A landscape with many valleys, sampled at points; each row gives a point and its height.
A ball rolls from a point to the lowest of its 2 nearest points, and stops where none of them is lower. Distance is the straight distance between rows; heights are no part of it.
z896: [ 18.6  -7.5   9.5  -2.8  16.8 -13.9  -4.5  15.0   0.7 -16.6  13.3  34.0
  -2.3   5.1  17.6 -10.3   0.3 -12.2  -8.1 -19.1  10.9  -0.2   4.0  -5.8]  height 229
z202: [ 25.1 -20.3   7.6  -9.2  23.4 -39.3   5.9  24.5 -14.2 -17.8  21.5  25.8
   0.3  -4.7  17.8 -18.4  15.6 -23.8   4.3   0.9  -2.0   9.4   5.1   4.0]  height 174
z223: [-28.2 -29.7 -31.3   3.8 -17.7 -28.1  14.6 -29.7  32.2   9.2   7.3  16.5
   5.5   7.1   1.0   5.3   4.7  15.4 -19.3  24.6 -20.4 -13.5 -24.8  12.5]  height 680
z488: [ 17.3  -3.7  12.5   1.6   6.7  -8.3 -12.2  17.1   9.4  15.3  -4.5   4.4
  -1.3   8.6  10.5 -25.5 -10.6 -22.4  19.9  -8.8 -33.1  -8.0 -30.3  16.3]  height 184
z151: [  8.2 -21.5   0.9 -36.0   4.3  -6.4  -6.0  14.6 -13.2 -45.1  17.4 -40.1
  -0.6 -37.9  10.6 -13.5  -9.5  -3.4 -12.5  -6.2  28.2  15.7  34.1  10.2]  height 219
z561: [ -5.9 -28.0 -16.7  31.6 -53.0 -30.6 -22.4 -17.4 -16.2  25.5   6.8  41.9
  21.6  -5.1  10.9  -3.9  27.6   7.4  -0.6  35.3 -15.8 -23.1   5.4 -10.8]  height 418
z879: [ 21.3  23.0  16.1 -11.6  26.9  44.6 -10.7  24.7  -7.4  11.1  -3.5  -8.6
 -13.9   0.3   3.5  -4.8 -37.0 -11.4  18.3 -24.9  10.1  12.4  14.2  12.5]  height 456
z972: [-41.2   7.3 -23.1  13.0 -37.2   9.2   7.2 -38.2   6.2  12.2  -7.6 -30.7
   0.7 -10.4 -53.0  45.5  14.0  37.1  -8.7  30.3   8.9  -3.2  -2.7  -7.9]  height 244
z338: [ 22.8  -7.5  10.4  31.4 -20.2  -5.7 -25.6   7.8 -15.6   7.3   6.6  58.8
  -2.1  12.0   6.7   5.9   6.2 -10.3  18.0 -10.0 -24.4 -16.4  -6.0   7.1]  height 218
z14: [ 34.3  -7.9  45.4   3.6  -3.3 -39.9 -35.3  22.1  -9.4  -9.6  11.3  39.2
  34.2   5.0  19.5  -9.4  19.2 -20.1 -31.2 -27.4  -9.9  -6.2 -47.7 -17.0]  height 596
z309: [ 15.8  -3.6   2.1 -29.8  15.3  -0.5  11.3  20.9  -6.2 -35.7   6.8 -18.2
 -26.1 -25.8 -18.0   2.8  -3.0  -4.3   9.6   7.7  16.3  26.4  17.8  12.7]  height 395
z940: [-13.1   3.8 -14.1  26.6 -33.6  17.4 -22.8 -14.8  -7.4  14.2  -6.5  27.7
   7.0  10.1   2.3   0.4  -3.9  13.3  -4.9  -4.3  -5.8 -16.0  34.7 -17.3]  height 289
z289: [  9.4  11.5  17.8 -14.5  22.5  35.4 -13.3  22.2 -11.9   3.9   8.3  -3.6
  -3.3  -6.6  31.8 -16.8 -33.3 -11.1  -3.2 -36.8  24.0  19.0  14.9  17.5]  height 476
z44: [ 12.4  -7.6  20.6 -15.6  17.4 -13.4  -7.8   9.2   3.7 -40.3   9.4  40.1
  -2.1 -14.2   9.4   1.4 -10.5 -16.5 -30.2 -26.5  14.3  15.0  -9.4  11.7]  height 281
z500: [  3.4  -3.0  -2.8   3.5 -17.3 -13.2   0.0 -11.3  17.9  13.1  -1.7  10.4
 -10.0  -0.9  -4.9   1.2   8.1  -8.6  23.2  22.5 -45.7  -8.3 -51.1  29.9]  height 272
z382: [-31.7   7.1 -21.2  36.5 -42.0  10.7 -10.7 -35.0 -18.2  31.4 -13.8  -9.5
   6.6   1.2 -19.6  19.1   7.9  21.2   6.3  20.8  -6.9  -4.2  45.9 -26.9]  height 139
z727: [  0.0  -3.5  -8.7  26.3 -28.3  -1.5 -10.0  -9.6   2.6  13.6  -5.5   6.6
  -1.5  11.0  -5.0  -1.9  13.9   7.8  19.3  22.1 -26.8 -15.5  -1.0  -7.1]  height 110
z272: [ -0.5 -17.8  -3.2  17.0  -3.6 -29.0   5.1   3.3   4.1  13.4   9.2  49.4
  21.6  18.7  36.6 -21.3  -1.1   0.7 -20.9  -7.2  -2.6 -15.1 -14.8  -9.5]  height 444
z183: [ 12.9  -2.8  32.3  16.4 -25.1 -12.1 -48.5   6.0  -6.5   1.6   4.0  38.9
  33.8   7.0  28.4 -15.0   6.4  -5.5 -28.9 -33.3  -2.1 -16.8 -36.1 -20.5]  height 572
z649: [ 25.1 -17.5  10.4   7.0 -33.8 -32.4 -35.3   2.5   1.0 -17.1   7.6  45.0
  24.1  -4.2 -11.5  -1.6  26.4 -14.2  -0.3  12.9 -24.0 -25.7 -18.9  -3.4]  height 519
z284: [ 38.2 -17.1  13.9   3.5  13.6 -47.2   6.9  12.7   6.1  -0.5  12.8  30.2
   4.8   6.7   6.5 -16.5  25.5 -27.7  18.6  26.1 -37.7 -12.7 -39.3  19.4]  height 259
z395: [ 10.6  16.1   1.2  -6.9  11.0   0.2  -1.0  12.7   5.7  -7.2 -18.2 -52.3
 -10.3  -2.8 -10.2 -24.1  10.0  -9.3  25.8   7.9  -9.1  -2.8  -5.7  -9.7]  height 94
z97: [ 12.7  27.4   8.8  -7.4  21.1  57.8   8.7  14.9 -16.4  21.6  -5.6 -16.7
 -11.7   9.8   0.0   7.5 -29.3   6.0  15.5 -21.2  16.5  17.1  31.9  -5.7]  height 439
z562: [ -4.7   2.9  -4.0 -28.7  26.7  30.4  11.4  11.2 -10.7   3.0   6.0 -23.3
   2.2 -14.4  27.1 -14.5 -30.3   5.6 -14.4 -14.1  29.1  23.2  30.7  16.0]  height 498
z574: [-15.1   3.2 -11.3  34.9 -51.5  10.6 -38.2 -12.8 -17.2  33.7 -11.1  15.7
  11.1  -9.7   2.5  -6.3  -0.3   5.7   6.8   3.8 -14.7 -14.1  28.0  -6.3]  height 332
z982: [ 11.3  12.5   2.1   7.6  15.3  12.4  14.3   9.7  -0.1  -0.1  -7.7  -5.6
 -31.3  13.9 -21.9   7.0  12.4  -8.0  37.9   6.0 -14.9  11.5 -12.1   3.2]  height 374
z433: [-26.1  -0.9 -11.1 -15.5  25.2  -8.5  40.8  -6.0   5.4  -4.8  -9.2 -59.7
 -19.0  -6.5  -7.9   0.7  25.4  -4.8   8.1  24.0   7.1  10.3 -31.0   4.6]  height 588
z910: [ 18.3  -5.3  14.6  13.9  -8.7 -14.0  -6.9   1.8   4.3  26.3  -6.0  16.2
   5.2   8.1   7.2 -16.6   7.6 -17.6  40.0  18.9 -44.0 -14.2 -47.0  23.6]  height 230
z787: [  3.0  -1.8  22.9  33.0 -10.1 -13.1 -18.7  11.4 -15.5  32.3  11.4  56.8
  25.0  28.5  54.2 -16.5  -0.2   5.0 -27.2 -40.5   3.3 -12.2 -30.2 -28.7]  height 378
z288: [  6.1 -10.3  -8.6  -7.9   4.3 -16.0  23.0  -4.2  26.3 -19.3   0.4   1.8
 -17.5  -3.9 -22.2   6.9  31.7   1.1  11.2  28.0 -18.7   6.2 -31.0  16.9]  height 629
z66: [ -6.8  -2.1   0.0 -10.6 -13.0   3.2 -15.4 -12.0  24.1   5.0  -6.0   8.4
 -10.5  -4.4 -16.9  12.5 -12.1  -3.3   8.0   8.9 -31.4  -4.3 -42.6  36.4]  height 313
z712: [ 26.1 -18.6  25.5 -19.1  27.7 -39.1  -2.8  23.3   1.6  -7.1  10.7  21.4
   2.8  -4.0   9.9 -17.3   4.6 -34.4   6.8   8.8 -34.8   4.3 -44.1  35.5]  height 304
z80: [-25.9   2.0 -19.2  -3.5  -9.5  14.5  43.1 -20.7  14.3  -9.3  -4.2   1.8
 -31.9   7.0 -42.4  53.8   5.0  34.7  -5.6  22.7  13.1  10.3  -5.5  -2.3]  height 246
z413: [ 46.0 -16.5  17.3  14.9   0.3 -43.0   4.8  22.7 -13.4   2.7  20.7  56.7
  15.5  17.0  16.1  -9.1  29.7 -24.4  15.9  19.3 -25.4 -23.3 -28.4   2.6]  height 209
z349: [ 13.2   0.8   7.3 -20.2 -15.7   1.1 -16.5  -2.7  17.2 -35.4  -3.4  18.7
 -24.7 -13.6 -46.5  35.8  -2.4  -0.9  -2.3   9.3  -7.2   1.2 -14.0  15.3]  height 393
z711: [-43.2  23.3 -12.8   7.6 -18.3  12.7  14.4 -38.0   4.4   7.5 -20.2 -49.2
  -1.2  -1.6 -43.5  44.4  22.1  21.9  -3.0  22.3  14.5 -11.8 -17.3 -15.0]  height 277
z581: [ 15.2 -12.1  -0.1 -25.6  11.2  -5.4 -10.2   8.5  -2.7 -38.1   9.5 -11.1
  11.1 -20.8  20.5 -21.3  -1.9  -2.0 -32.6 -14.2  32.9   1.6  28.1   0.7]  height 266
z905: [  4.7  -4.2  -1.3 -24.5  12.5 -10.3  19.3  15.8 -23.0 -41.4   5.3 -54.4
 -23.7 -26.9 -11.9   0.1  10.4  -1.6  15.9  16.7  20.8  26.6  24.5  -5.7]  height 428
z577: [ 32.5 -15.0  21.0  30.5  -2.8 -25.0  -2.8  16.2 -15.8  16.3  13.1  66.3
   6.4  20.5  27.9  -1.7  19.3 -17.3  15.0  -3.3 -23.6 -17.7 -23.2  -7.3]  height 160
z884: [ 30.7 -17.4   1.2   8.2 -21.8 -39.3 -14.3   4.9   9.8 -22.1   3.5  28.0
  10.4   0.1 -12.4  -4.0  34.1  -3.9  -3.7  22.4 -10.9 -27.5   0.9 -17.0]  height 549
z385: [-10.4 -16.7   3.5  18.4  -6.9 -18.3  -7.8  -6.8   2.1  15.8   8.2  44.2
  39.6  15.9  49.4 -22.6  -7.9   8.4 -41.0 -32.5  11.7 -10.2 -24.9 -20.1]  height 411
z547: [ 11.9  20.2   9.3 -20.1  -8.1  46.4 -38.5  -2.4  12.0   2.8  -6.8   0.0
  14.4  -8.0   0.2   3.5 -35.8   5.3 -17.1 -30.8  14.7  -5.1  -0.1  16.5]  height 497
z57: [-26.0   2.3 -37.7  22.7   5.5 -11.9  26.3 -32.0  18.0  19.3  -6.6 -35.6
  15.4  27.1  -6.5   2.6   4.6  19.8 -13.5  19.2   3.1 -14.2  26.3 -29.0]  height 186
z296: [-33.0  12.7 -25.0   5.6  17.0   1.8  39.2 -24.8  10.7  23.6 -14.8 -50.1
   1.2  15.4  -8.6  -0.4   3.8  11.8  -6.6  15.8  11.9  -2.8   6.1 -15.8]  height 226
z63: [  5.2  -7.0  -0.9  -4.2  29.9   5.5  21.5  17.6   5.1   1.9  -0.2   9.0
 -31.3  10.7   0.0   3.0  -5.0 -18.2  28.3   2.7 -12.2  18.1 -11.0  16.9]  height 402
z685: [-17.7  23.7  -8.4  31.9   4.4  -1.5  26.0  -9.0   0.7  45.3 -20.3 -33.9
  17.0  32.1  18.2 -22.1   4.8   5.5  33.2  11.0 -18.7 -15.4  15.1 -35.1]  height 202
z33: [  4.0   3.4  -5.9  -5.6  -1.6  16.2   4.0 -11.6  10.2 -22.7   2.4  28.0
  -9.0   1.8 -10.9  19.6 -20.0  15.8 -27.2  -3.4  31.3   1.3  33.9  -8.6]  height 228
z671: [ -2.1   1.3 -15.7  21.1   5.0  -6.6  17.5  -7.1   5.3  17.1 -14.5 -16.6
   3.2  17.2   7.0 -17.1  12.5   2.2  22.3  16.4 -21.0 -15.9   3.2 -16.0]  height 159
z994: [-29.9   7.7 -12.5 -31.3  13.8   8.9  35.7 -17.5  22.7  -1.1 -12.0 -73.1
  -1.2 -13.2 -28.0  13.5   6.4  21.9 -26.9  17.9  26.8   6.6 -16.9   3.7]  height 563
z471: [ -8.4  -2.0  -4.7 -11.8  34.6  25.5  33.0  15.4  -4.0  11.3   5.9   3.7
 -28.9   3.5  15.7  -5.1 -20.2  -6.2  21.1  -4.7   2.6  31.7   0.5  22.4]  height 425
z368: [-35.4  27.4 -14.6   3.8  34.9  14.8  46.8 -19.5  -5.2  27.4 -25.2 -62.4
   3.6  22.9  -1.5  -2.4  10.5  -1.7  15.1   8.5  14.9  -1.4   4.5 -20.5]  height 251
z187: [ -8.1  25.8   1.3  10.5  22.4  30.0  27.4   1.0  -9.4  11.8 -26.7 -27.0
 -24.6  19.2 -15.5  12.9   8.2  -8.8  39.5   3.8  -4.0   3.4 -18.2  -1.6]  height 351
z891: [-33.1   4.5  -9.0 -23.7  28.5   7.9  52.5  -6.7   0.9  -4.8  -6.6 -71.1
 -17.7 -12.4 -21.8  13.2  20.2   8.1  -6.2  15.9  32.2  17.2 -22.1   3.1]  height 576
z362: [-23.8 -19.5 -31.0  11.3   1.6 -20.0  19.6 -23.9  26.2  21.5   4.8  10.4
  18.7  21.1  20.1  -7.8 -15.2  12.8 -21.2  13.3  -6.8 -15.8  -0.5   1.3]  height 704
z697: [ 15.3   6.3  11.8  12.6  -6.2  17.3 -26.7  12.5   3.6   2.3  -3.9  35.2
  -2.4  10.3   1.5  -1.2 -13.5  -6.7   6.1 -18.2 -12.7  -7.5   1.6   3.4]  height 274
z998: [ 16.9  -7.7  16.3  13.7 -31.6 -15.3 -47.2  -6.1  -3.5 -29.1  -4.0  42.1
   7.1 -13.0 -19.2  20.2  10.8  -7.9  -5.9  -6.9 -16.1 -16.3  -4.7   7.6]  height 481
z856: [  5.6  14.9  -3.5  11.2  -3.9  27.6  -7.4  -5.5   0.9  -0.5   8.6  18.2
  19.1  10.2  11.2  -1.8 -17.9  15.3 -35.7 -27.9  29.6 -14.7  53.7 -24.2]  height 352
z314: [-39.5  22.5 -14.8  17.5  -9.2  24.7  29.4 -24.3  -6.9  26.8 -25.1 -16.6
 -17.3  14.7 -23.9  39.9  10.7   8.7  25.1  12.0  -4.7   2.2 -17.3  -0.2]  height 311
z946: [-12.9  -3.7 -13.6 -17.4  -9.1  -2.8  30.2 -15.4  32.8 -28.5   8.8   6.5
 -26.1 -10.0 -40.5  33.2   0.8  22.7 -18.0  26.0  19.1  10.2   0.7   7.4]  height 297
z152: [ -0.8  16.5 -10.6  19.9  -4.9  15.1   2.1  -7.4   0.3   3.8  -8.1 -16.5
   7.0  13.6 -13.7  -5.1   6.6  16.4   9.5  10.2  -0.9 -14.8  45.7 -33.2]  height 224
z318: [-15.2  23.2 -19.1   9.8 -23.0  37.0  -9.0 -18.0  -0.5  13.9 -13.1  -7.2
  11.8  10.3  -9.2  12.0 -13.3  21.4  -6.1  -2.5   3.8  -9.2  48.3 -26.1]  height 235
z227: [  6.8 -33.6   6.1 -13.3  28.2 -37.8   6.4  29.5 -35.2 -28.9  28.0   7.0
  -8.0 -19.5  32.7 -24.8   1.6 -17.0   7.0 -12.9   5.4  20.7  18.2   3.9]  height 118
z217: [-23.5  28.0 -11.2  -2.4 -13.6  18.4  -1.7 -26.6  18.1  10.4 -18.5 -65.2
  13.9   4.3 -33.5  19.7   6.7  19.1 -12.1  15.2  12.7 -16.1   9.2 -19.6]  height 312
z168: [  6.7 -17.9  -8.7 -19.5  19.6 -22.2  10.7  21.6 -22.1 -16.1  11.9 -29.9
  -8.9 -17.9  22.2 -30.3   3.5  -8.9  17.9   2.2   7.4  18.2  23.6   1.3]  height 57
z20: [ 38.1 -16.2  41.1   0.1  19.7 -44.6 -18.1  29.0 -18.6 -22.9  18.6  40.6
  13.1  -0.8  19.9 -13.3  16.4 -29.8 -23.2 -23.6  -2.6   9.4 -21.9   0.7]  height 618
z163: [ 12.7   5.2  13.0  -6.4  18.2  -8.3  -1.0  20.4   4.7  12.9  -5.2 -35.4
 -11.8  -4.6  12.6 -36.5   2.0 -26.7  35.7   8.1 -24.4   3.7 -27.9   9.5]  height 140
z144: [  0.0  -6.0  -7.1  -6.6  24.8 -23.6  38.6  -0.4   6.6 -19.1  -2.3 -35.0
 -21.1  -9.4 -16.7  -1.1  44.8  -6.7  24.0  28.9  -7.0  10.4 -30.9   4.7]  height 604
z603: [ 15.5   6.6  28.1  18.6   1.6   1.0 -29.9  14.4  -3.0   9.6  13.6  48.4
  -0.4  12.0  22.7  -6.2 -17.1  -9.7  -0.9 -47.4  -5.4  -7.0 -17.0  -2.8]  height 316
z329: [ 13.2 -21.3  36.1 -18.1  39.3 -32.7  -8.3  27.2 -28.5 -19.3  25.0  19.5
  -1.2 -18.0  20.9 -11.1 -13.5 -38.8  -2.3 -27.2  -3.8  28.8 -23.7  34.3]  height 250
z208: [-31.8  -4.1 -28.5  46.7 -34.1  -8.6 -11.2 -34.3 -10.5  45.2  -5.4   1.4
  22.3  13.9   3.9  -4.6  -2.0  24.5  -1.6  16.7 -11.7 -13.9  45.9 -23.1]  height 75
z738: [  4.7 -25.3  10.3 -36.7  11.8 -19.3 -12.1  20.0 -30.0 -52.8  19.7 -24.8
  -6.8 -38.6  13.0  -6.1  -6.4 -13.0   7.3   0.8  10.4  25.6  13.1  20.0]  height 171
z358: [-19.7  20.5  -5.9  -2.0   3.2  42.6  25.4  -9.5  -7.4  19.3 -29.0 -19.3
 -26.6  13.7 -26.8  36.9  -7.1   6.3  31.6   8.7  -3.8   9.5 -30.0   3.0]  height 331
z474: [-25.4  -8.7 -33.9  35.2 -18.8 -19.6   7.3 -28.3   9.3  32.4  -1.1 -18.4
  27.4  22.6   3.9  -4.1  -2.2  26.2 -19.0  14.3  -7.7 -23.4  42.1 -32.4]  height 133
z872: [ 10.8  -6.2  15.6 -23.1   0.7  -2.5 -13.1   1.4  16.9 -42.7   5.9  37.0
 -14.9 -10.7 -19.1  23.4 -13.6  -9.9 -18.4 -12.3   8.8   5.7  -7.5  15.2]  height 334
z548: [ 13.7   9.1  23.0  27.7   1.0   1.4 -16.6  17.3  -8.9  22.7  10.4  46.5
  17.1  22.8  45.9 -18.6  -6.7  -0.8 -13.9 -51.7  13.5 -11.4   2.2 -22.4]  height 350
z744: [ 13.8  19.2  -4.0   3.0  24.1  30.0  14.4  18.9 -13.3  11.9   0.3 -10.3
  -7.0   9.9  17.9 -13.8 -14.0   2.3  11.4 -14.8  15.4  12.4  48.1  -9.9]  height 416
z446: [-26.6  24.4 -12.5  32.1 -29.1  30.3  -5.5 -33.2 -11.7  25.6 -22.0 -29.1
   5.6  12.7 -18.8  22.0  -3.4  15.4  15.2  11.5  -6.2  -6.7  28.9 -29.6]  height 185
z91: [ 14.6  20.3  15.8 -23.6   4.3  51.4 -22.7  19.7   3.9   7.4  -7.3  -0.3
  -6.4  -5.3  -7.6   9.8 -44.3  -6.2   3.9 -29.4  11.6   6.2  -2.9  21.2]  height 475
z463: [-15.6   6.8 -22.4 -38.5   9.7  12.2  21.8 -20.3  33.3  -3.3   1.4 -46.6
   7.4 -13.1 -14.9   8.5 -16.0  29.6 -36.1  14.1  26.4   8.0   3.7  10.9]  height 543
z15: [ -3.7 -26.1   8.1 -34.5  27.8 -14.2  -4.1  25.8 -10.1  -5.4  18.0 -14.5
   2.1 -22.9  38.4 -29.9 -23.3 -24.6   7.5 -17.1   1.6  22.5 -11.6  36.2]  height 164
z328: [-33.9   3.0 -25.0  10.1 -33.9  18.6  10.2 -25.9   5.4  -3.1  -2.0   5.5
 -18.8  -5.3 -46.3  46.5   3.2  34.9  -7.5  22.4  11.1   4.9  17.3  -5.4]  height 193
z542: [  9.7  18.4  16.8  -5.9 -12.8  32.7 -42.1  -2.6  13.4 -13.9  -4.1  15.9
  20.8  -5.2  18.2  -3.3 -29.4   1.8 -39.0 -51.0  25.9  -2.6   0.0   3.2]  height 521
z99: [ 21.2  -0.8  12.9 -11.9 -24.1  -8.6 -41.2  -0.8  20.7 -34.9   0.8  25.4
  -2.3 -22.2 -41.3  20.6   3.5  -9.3  -6.5   5.0 -18.9 -13.6 -19.4  17.5]  height 440
z636: [-12.9  -1.6   4.0  -8.5 -28.2  -7.0 -36.3 -14.1  20.4   3.8  -2.6  29.1
   7.2 -10.1  -1.7   1.9 -12.4  -6.1 -12.5  -5.4 -28.6 -12.7 -48.5  30.3]  height 356
z715: [  4.3  22.8 -10.3  -3.9  16.1  35.3   5.8  -1.5   0.5  11.2  -0.5   3.7
  10.5  12.5  13.0   1.4 -28.0  11.9 -13.4 -21.9  24.8   2.3  58.2 -19.8]  height 385
z556: [-15.3   5.2 -19.2  -9.3 -27.0   8.9 -12.8 -24.2  24.2  -0.9 -14.0 -39.2
  18.9  -7.8 -27.0   7.2  -0.8  24.5 -20.6  18.0   3.1 -17.5  10.0  -7.9]  height 346
z886: [  2.5 -25.4  12.3 -22.8  39.7  -3.5   9.1  26.5 -17.0 -12.5  23.8  13.4
 -16.7 -12.7  22.5  -3.9 -20.2 -20.8  11.1 -16.0   1.6  34.9  -8.6  35.2]  height 207
z567: [ -5.0 -20.3 -19.0  -7.6 -15.8 -30.3  17.6 -19.5  31.6 -10.3  10.2  28.3
   0.5   2.1 -11.9   9.7  19.9  11.2 -11.3  28.1 -26.4  -5.0 -29.4  18.0]  height 658
z519: [-10.1 -18.7   0.4   2.5 -29.6 -26.4 -24.9 -17.0  11.1   2.7  -1.8  45.7
  23.3  -8.6  15.0  -3.0   3.9  -8.5 -20.2  -0.6 -26.3 -10.7 -48.1  18.6]  height 396
z870: [ -4.8  -4.2  -0.6 -32.6  10.8  -2.2  28.9   7.1  11.6 -41.6  10.1  -6.2
 -35.1 -21.7 -32.2  25.1   1.3  11.4 -12.2  20.2  26.2  28.4  11.2   7.5]  height 349
z536: [  9.2  27.6   0.2   3.6  -8.3  31.5 -16.1   0.3   0.2   2.6 -19.5 -40.1
   4.1   9.6 -22.0  -3.9   1.5   8.1  15.2  -1.1   4.7  -7.5  30.3 -34.0]  height 180
z877: [  5.5   9.9  29.2  13.9 -25.9  14.9 -55.6   4.2  -3.7  -0.1   2.6  32.2
  25.1   2.1  25.3  -7.7 -16.2  -0.7 -34.6 -55.8  10.2  -5.1 -19.2  -9.7]  height 548
z185: [  3.7 -26.6 -10.8  17.2 -28.7 -28.9  -0.5  -4.3   0.4  18.2   4.9  50.8
  22.3   7.7  17.9 -12.0  19.3  -3.0  -2.0  17.5 -22.1 -28.2 -19.9   0.3]  height 462
z326: [  7.0  31.4  -0.8  -4.9  23.0  27.9  10.1   8.3  -8.0  -3.7 -20.9 -58.2
  -3.9   0.0 -13.9  -6.2   7.2  -1.6  19.9   0.5  14.0   7.4  19.2 -19.7]  height 137
z366: [-15.1   0.8 -18.2   5.9  -9.4   8.3   4.5 -11.7  14.8  -7.8  -2.6   9.4
 -12.0   6.6  -8.3  10.5  -4.6  18.0 -15.2   0.3   8.7   0.1  23.0  -7.3]  height 172
z699: [-46.7  13.1 -16.9  20.3 -10.8  19.0  48.9 -33.0  -3.7  14.9  -9.6 -13.9
 -20.3  18.3 -34.0  50.6  17.9  27.3   8.5  22.9  10.2   7.1 -11.9  -6.4]  height 286
z107: [ -4.0   1.0 -13.7 -28.9  11.1  24.3  12.8  -6.4  12.8  -5.5  -0.3 -34.7
   8.2 -16.5   1.8  -2.8 -18.5  13.6 -24.6   6.6  32.2  13.9  28.1   4.1]  height 520
z23: [ 28.5   1.2  14.5   7.9  20.8  -6.3  -7.8  34.5 -13.3   9.1   9.5  -2.0
  -8.5   1.7  21.5 -34.6   3.2 -13.0  17.7 -18.4   5.1  -1.3  27.9 -12.8]  height 154
z693: [ -6.6  32.2  -0.1 -23.2  12.3  31.1  16.8  -5.8   1.5  -1.6 -25.9 -72.1
  -3.2  -6.7 -30.9  13.5  13.7   5.0   4.5   5.7  25.3  -0.8   0.5 -14.7]  height 170
z459: [ 26.1 -17.1  39.2 -17.4  35.7 -45.1 -10.1  19.5  -3.9 -20.9  12.2  31.1
   0.7 -12.9  -2.3  -4.5  -2.5 -36.0 -10.8 -15.6 -21.3  12.0 -35.3  41.9]  height 291
z342: [ 25.8  -8.6  10.1  -6.3  27.4  -9.0  -0.8  35.5 -34.2 -19.8  17.2 -21.7
 -12.6  -8.8   9.8 -23.1  11.9 -13.3  31.1  -4.3   6.5  16.1  34.8  -2.6]  height 106
z344: [ -8.7   6.9 -12.1   2.8 -18.4   9.5  -1.6  -9.2  14.8   1.6  -8.4  -2.2
 -13.0   3.3 -24.2  19.4   3.1  16.3   8.9  13.3  -7.8 -11.8   6.5  -4.5]  height 117
z331: [ -4.9 -29.4   1.8 -40.6  14.3  -9.0   1.1  24.8 -27.2 -24.6  21.7 -34.8
  -7.0 -31.6  23.9 -12.9 -21.0 -11.8  11.8 -10.3   4.7  31.1  -3.4  33.0]  height 122
z826: [-10.6  -3.6  -7.5  38.3 -54.9 -11.1 -29.6 -17.3 -19.3  44.1 -13.4  12.2
  20.8  -7.5   6.0 -19.4  17.3   4.6  10.3  28.3 -20.5 -19.6  11.9 -14.1]  height 371
z939: [ 17.8   8.7   3.6  -8.4  11.7  17.2 -10.1   5.5  -3.1 -16.9   8.4   2.5
  18.5 -13.2  26.5 -19.4 -17.3   2.9 -36.1 -27.9  43.2  -1.0  44.2 -10.9]  height 310
z774: [ -2.4   5.9  -1.5  -8.0  37.4  27.5  30.0  22.7 -21.6  12.2   3.1 -16.5
 -27.8   7.2  23.4 -17.6 -15.1  -9.3  32.0 -15.1  11.1  31.4  28.8   2.3]  height 438

Where does a ball stop that starts at each point below?
z519 => z395
z715 => z331
z561 => z208
z649 => z168
z385 => z577
z471 => z328

Call two points neighbours if one is among the 2 nearest of the other. Go from one point of each pair to the other, from neighbour to neighbour, staying as low as possible. Name the highest point that can't be avoided.
z326 and z577 => z856
z208 and z328 => z217
z331 and z577 => z712
